Points on a hilly landscape, in no order, each with its height.
A ball rolls from a point to the lowest of its 2 nearest points, and stops where none of them is lower. Distance is the straight distance between rows; heights are no part of it.
J806 h=528: -60; -4; 39; 40; 14; -14; -6; 9; -83; -40; -3; 4; 18; 7; -38; -10; -12; 69; 10; -13
J89 h=577: -3; -25; -57; -38; 21; 25; 19; -10; 52; 53; -17; -10; -19; 69; -18; -48; -14; -56; 17; -10
J455 h=324: 49; 17; -31; 4; 32; -5; -41; -11; -42; 2; -4; -6; -41; -44; 26; 72; -27; 14; -26; 2
J908 h=394: 61; -1; 22; 38; 31; -31; 16; 13; -11; 16; -29; 15; -13; -34; -25; 46; -15; 15; 14; 1
J661 h=609: 0; -45; -43; -49; 31; 15; 2; -2; 47; 49; -10; 30; -5; -12; 34; -13; -5; -40; 8; 49
J666 h=150: -8; 11; 35; 38; -21; 1; 37; -33; 14; -7; -5; 3; -10; -11; -31; -1; -9; -22; 13; -51
J369 h=642: 47; -12; 12; 7; 14; 2; 25; -38; 27; 19; 44; 24; 4; -16; 11; -22; 42; -1; 7; 72
J633 h=377: -31; -18; 50; 29; -4; -30; 7; 13; -29; -48; -10; -19; -14; -26; 11; 18; -18; 30; 2; -50
J45 h=746: 46; 24; -58; -14; 32; 1; 15; 2; -28; -25; 6; -44; 7; -19; 46; -55; 19; 16; 32; 36
J81 h=605: 5; -6; 35; 31; -9; -5; -29; -7; -51; -35; 22; 2; -1; 4; -35; 23; 34; 63; -39; 6
J946 h=343: 39; 8; -27; 32; 13; 3; 57; 29; -17; 42; -30; 10; 28; 24; -39; 22; -4; 41; 23; -15
J873 h=332: -62; -22; -38; 0; -13; 13; -9; -28; 51; -58; 52; -3; -11; -23; 20; -10; 5; -21; -1; -7
J880 h=381: 47; 26; 11; 45; 38; -33; -25; -4; -53; -7; -20; 13; -32; -18; 9; 67; -16; 44; 25; 6
J550 h=274: 25; 11; -7; 17; -12; 5; 72; 11; 21; 45; -25; 24; 32; 9; -23; -4; 12; -19; 15; 4
J600 h=445: -36; 2; -46; 25; 3; -1; 27; -2; -24; -15; 12; -52; 32; 26; -1; -29; -13; 54; 31; 0
J77 h=630: 9; 5; 13; 45; 0; 12; 14; -32; 31; -33; 1; 30; -19; -40; -24; 16; 37; 7; 8; 30
J528 h=225: -20; 4; -8; -24; -40; -1; 5; -14; 49; 4; -25; -44; -32; 23; 78; 10; -9; -16; -24; 17
J812 h=333: -30; -54; 28; 30; 25; -42; -2; 49; 0; -45; -25; 18; -1; -16; -9; 2; -9; -13; 8; -33
J356 h=782: 50; 30; -24; 12; 2; 5; 54; -9; -35; 13; -13; 1; 0; -29; 62; -58; 20; -21; 31; 11
J922 h=576: -28; 16; 11; -3; 12; -25; 2; 9; -72; -27; -6; 39; 40; 16; -8; 1; -12; 63; 37; 11
J395 h=538: -20; -24; -6; 23; 13; -18; -4; -28; 31; -2; 40; -4; -24; 60; -54; 1; -9; -11; 29; -29
J664 h=182: 17; -10; 8; -36; 44; -47; -2; 14; -33; 23; 3; 77; 21; 17; -17; -3; 0; 3; 58; -18
J173 h=230: -7; 20; 12; -46; -15; 38; -68; 31; 51; 35; -9; -20; -18; -28; 12; -7; 4; -64; -52; 0
J112 h=328: 62; -2; 9; -2; 48; -38; -3; 40; -28; 25; -11; 46; 13; 3; -19; 24; 11; 14; 34; 2
J221 h=662: 31; -29; 29; -9; 19; -20; 50; -41; 6; 18; 11; 32; -12; -43; 65; -34; 40; 10; 13; 60
J301 h=197: -3; 3; 51; -19; 2; 10; -59; 21; 14; 58; -36; -46; 5; 35; 17; 5; -14; -46; -27; 20
J271 h=253: 11; 0; 61; -59; -19; -20; -32; -1; 21; -5; -16; 6; -26; -29; 26; -13; 17; -34; -38; -35
J976 h=291: -42; -9; -28; -28; 19; 58; -53; 19; -28; 53; -22; -68; -26; 46; -3; 13; -20; -44; -42; -11
J274 h=496: -10; 6; 25; -36; -30; 6; 34; 25; -9; -8; 5; -7; 39; -4; -12; -52; -1; 38; -50; -46
J458 h=252: -41; -13; 22; -3; -24; -24; -14; 12; 34; -12; -12; -56; -26; 30; 53; 25; -27; -38; -27; -19
J163 h=329: -16; 1; -49; 13; -17; 45; -35; 26; -10; 36; -24; -55; 14; 70; -32; 24; -36; -51; -20; 7
J962 h=631: 14; 13; 2; 5; -22; 2; -17; -28; -19; -21; 30; -30; -2; 21; 8; 19; 5; 18; -37; 16
J527 h=603: 16; 38; 10; -12; -41; 1; -18; 32; 32; -27; 2; 11; 44; -5; 18; -12; 33; -64; 16; 56
J989 h=379: -42; -18; -29; -22; -25; -16; -4; 16; 11; -91; 34; 10; -5; -37; 42; -17; -3; 4; 9; -16
J606 h=359: 6; 9; -34; 37; -14; 34; -20; 29; 17; -7; 3; -26; 19; 53; -48; 9; -14; -15; 12; 27
J361 h=214: -11; -5; 31; 60; -4; -20; 73; 6; 6; 15; -36; 24; 22; 1; -23; 0; 0; -1; 48; -18
J514 h=646: -15; -10; 19; -23; -12; -4; -1; 25; -55; 46; 4; 46; 43; 28; -12; 49; -26; 22; -16; -14
J957 h=142: -23; 20; 52; -32; 2; 17; -56; -14; -38; 69; -30; -23; -11; 55; 2; 32; -22; -51; -18; -2
J325 h=401: 32; -1; -23; 23; 13; 21; 43; 24; -42; 22; -20; -12; 20; -31; -51; 42; -12; 66; -27; -25
J592 h=490: -40; -30; 1; 48; 26; 2; 21; 35; -74; -32; -28; 20; -3; -21; -60; 9; -7; 71; -1; -52
J884 h=594: -19; -37; -22; -52; 30; 31; -6; 0; 59; 64; -20; 20; -33; 44; 7; -10; -15; -40; 5; 18
J143 h=335: -9; -28; 48; -38; -34; -35; -4; 25; 38; -56; 18; 23; -3; -45; 11; -40; 25; -35; -39; -30
J290 h=171: 28; 30; 34; -50; -28; 15; -34; 5; 34; 15; -24; 19; -39; 3; 10; 14; 11; -79; -24; -29
J789 h=339: 6; 26; -28; -22; 11; -5; -14; -15; -28; 13; 21; 40; 10; 9; -14; -15; 5; -4; 52; -9
J693 h=429: 5; 22; -38; 8; 45; 28; -28; -9; -35; 5; 40; 19; 14; -21; -31; -34; -10; 15; 20; 9
J324 h=240: -8; 12; 8; -37; -16; 34; -42; 52; 15; 42; -28; -44; -27; 24; 12; 1; 3; -38; -30; -21
J128 h=227: 36; 5; -8; -1; -7; -18; 16; 3; 20; -1; -35; 19; -23; -46; 53; 58; -10; 6; 19; 52
J374 h=402: -9; -4; 42; -51; -45; -11; 7; -5; 15; -61; 33; 16; -4; -21; 10; -79; 45; -7; -22; -6
J933 h=543: -11; 15; 37; -40; -46; 6; 34; 25; 32; 13; -5; -7; 57; 43; 3; -47; 30; 12; -35; -23
J623 h=194: 25; 26; -9; -16; -22; -13; 9; -14; 33; -8; -38; -38; -15; 7; 72; 53; -25; 19; -3; 39
J54 h=397: -14; 31; -54; -29; -22; 52; 4; -37; 27; 7; 29; 2; 22; -15; 12; -30; -2; -10; 10; 8
J578 h=511: 18; 8; -11; 10; 43; -2; -72; -6; -87; 2; 37; 8; 9; -8; -36; 1; -8; 22; -2; 6
J28 h=437: -40; 15; 6; -25; -43; 5; 46; -31; 41; 10; 23; 28; 25; -2; 10; -30; 4; -18; 13; -13
J662 h=427: -28; -2; -3; -22; -14; -7; 13; 14; -26; -24; 0; -7; -1; -17; 9; 4; -11; 17; -18; -55
J650 h=298: -48; -32; -6; 33; -9; -14; 7; 32; 36; -39; 2; 5; -14; -48; -4; 15; -6; -32; 9; -38
J832 h=556: 2; -35; -11; 3; 17; 2; 7; -37; 62; 17; 4; -16; -30; 55; -20; -40; -5; -34; 24; -9
J641 h=273: -38; -21; 27; 29; -27; -10; -25; 12; 37; -28; -2; -33; -13; -14; 9; 45; -28; -28; -42; -17
J596 h=688: 40; -15; 7; -17; 44; -21; 13; -51; 14; 2; 34; -4; -51; -38; 54; -22; 17; 4; -4; 14
J490 h=365: -36; 9; -68; -4; -28; 27; 12; -47; 33; -24; 41; 8; 3; 18; 16; -1; -4; 12; 26; 21
J120 h=616: -42; -3; -25; 9; 4; 1; 18; 10; -50; 18; -4; 31; 23; 26; -12; 46; -39; 49; 41; -8
J103 h=638: -5; -9; 13; 33; -1; 7; -8; -39; 40; -15; 2; 79; -34; -76; -26; 41; 1; -9; -8; 21
J279 h=618: 25; 9; -7; 20; -12; 5; 2; 20; 31; -30; 9; -4; 18; -38; -1; 3; 27; -11; -8; 39
J665 h=440: -9; -9; -12; -28; -6; -16; -9; 4; -5; -82; 50; 0; -1; -16; 12; -42; 41; 16; 0; 3
J35 h=517: -32; -16; -28; 60; 4; 18; 14; -37; -7; 27; 21; -39; -2; 62; -57; 2; -12; 24; -3; -29
J845 h=265: 65; -4; -39; 5; -16; -10; 5; 20; 4; 6; -13; -1; -19; -50; 18; 83; -20; 24; -43; 30
J713 h=572: 11; 3; 33; -10; 19; -10; -60; -28; -84; -33; 48; 8; 4; -14; -43; 8; 30; 50; -37; 20
J502 h=395: -25; -10; -32; 45; 7; 5; -15; 53; -22; -36; 15; -31; 36; 43; -28; 2; 0; 26; 22; 18
J868 h=486: -14; 13; -23; 45; -1; -2; 32; -26; -2; 18; -15; -34; 5; 36; -16; -42; -13; 23; 41; -27
J670 h=452: 13; -8; 17; 27; 5; 1; 25; 36; -63; -19; -40; 12; 10; -38; -41; 7; 8; 82; -27; -47
J652 h=579: -9; 20; 14; -27; -17; -2; 14; 47; 27; -1; -25; 6; 73; 25; 1; -52; 28; -40; 4; 25
J145 h=122: 5; 44; 65; 12; -27; -4; -20; -56; 27; 25; 1; 2; -9; 4; -24; 4; -3; -29; -8; -16
J804 h=715: 62; 4; -21; -7; 46; -4; 7; -11; -5; -20; 21; -21; -22; -36; 59; -39; 39; 27; -4; 22
J529 h=624: 27; -17; -34; -11; 26; 30; 8; -36; 56; 35; 1; -10; -4; -12; 15; -26; 1; -12; 6; 71
J485 h=61: 8; 35; 49; 3; -12; -6; -31; -59; -1; 60; -7; -18; -13; 46; 2; 21; -27; -34; 10; -8

For each start below, name the point where the ball stops.
J527 | J623
J81 | J664
J369 | J485
J812 | J623
J35 | J485
J163 | J485
J880 | J623
J922 | J485

Write out the way that a ball takes from each point below.
J77 | J279 > J527 > J652 > J933 > J274 > J662 > J633 > J812 > J650 > J641 > J458 > J528 > J623
J596 | J221 > J369 > J529 > J661 > J884 > J89 > J832 > J395 > J35 > J868 > J600 > J502 > J606 > J163 > J976 > J324 > J301 > J957 > J485
J550 | J361 > J666 > J145 > J485
J514 | J922 > J806 > J592 > J670 > J325 > J946 > J550 > J361 > J666 > J145 > J485
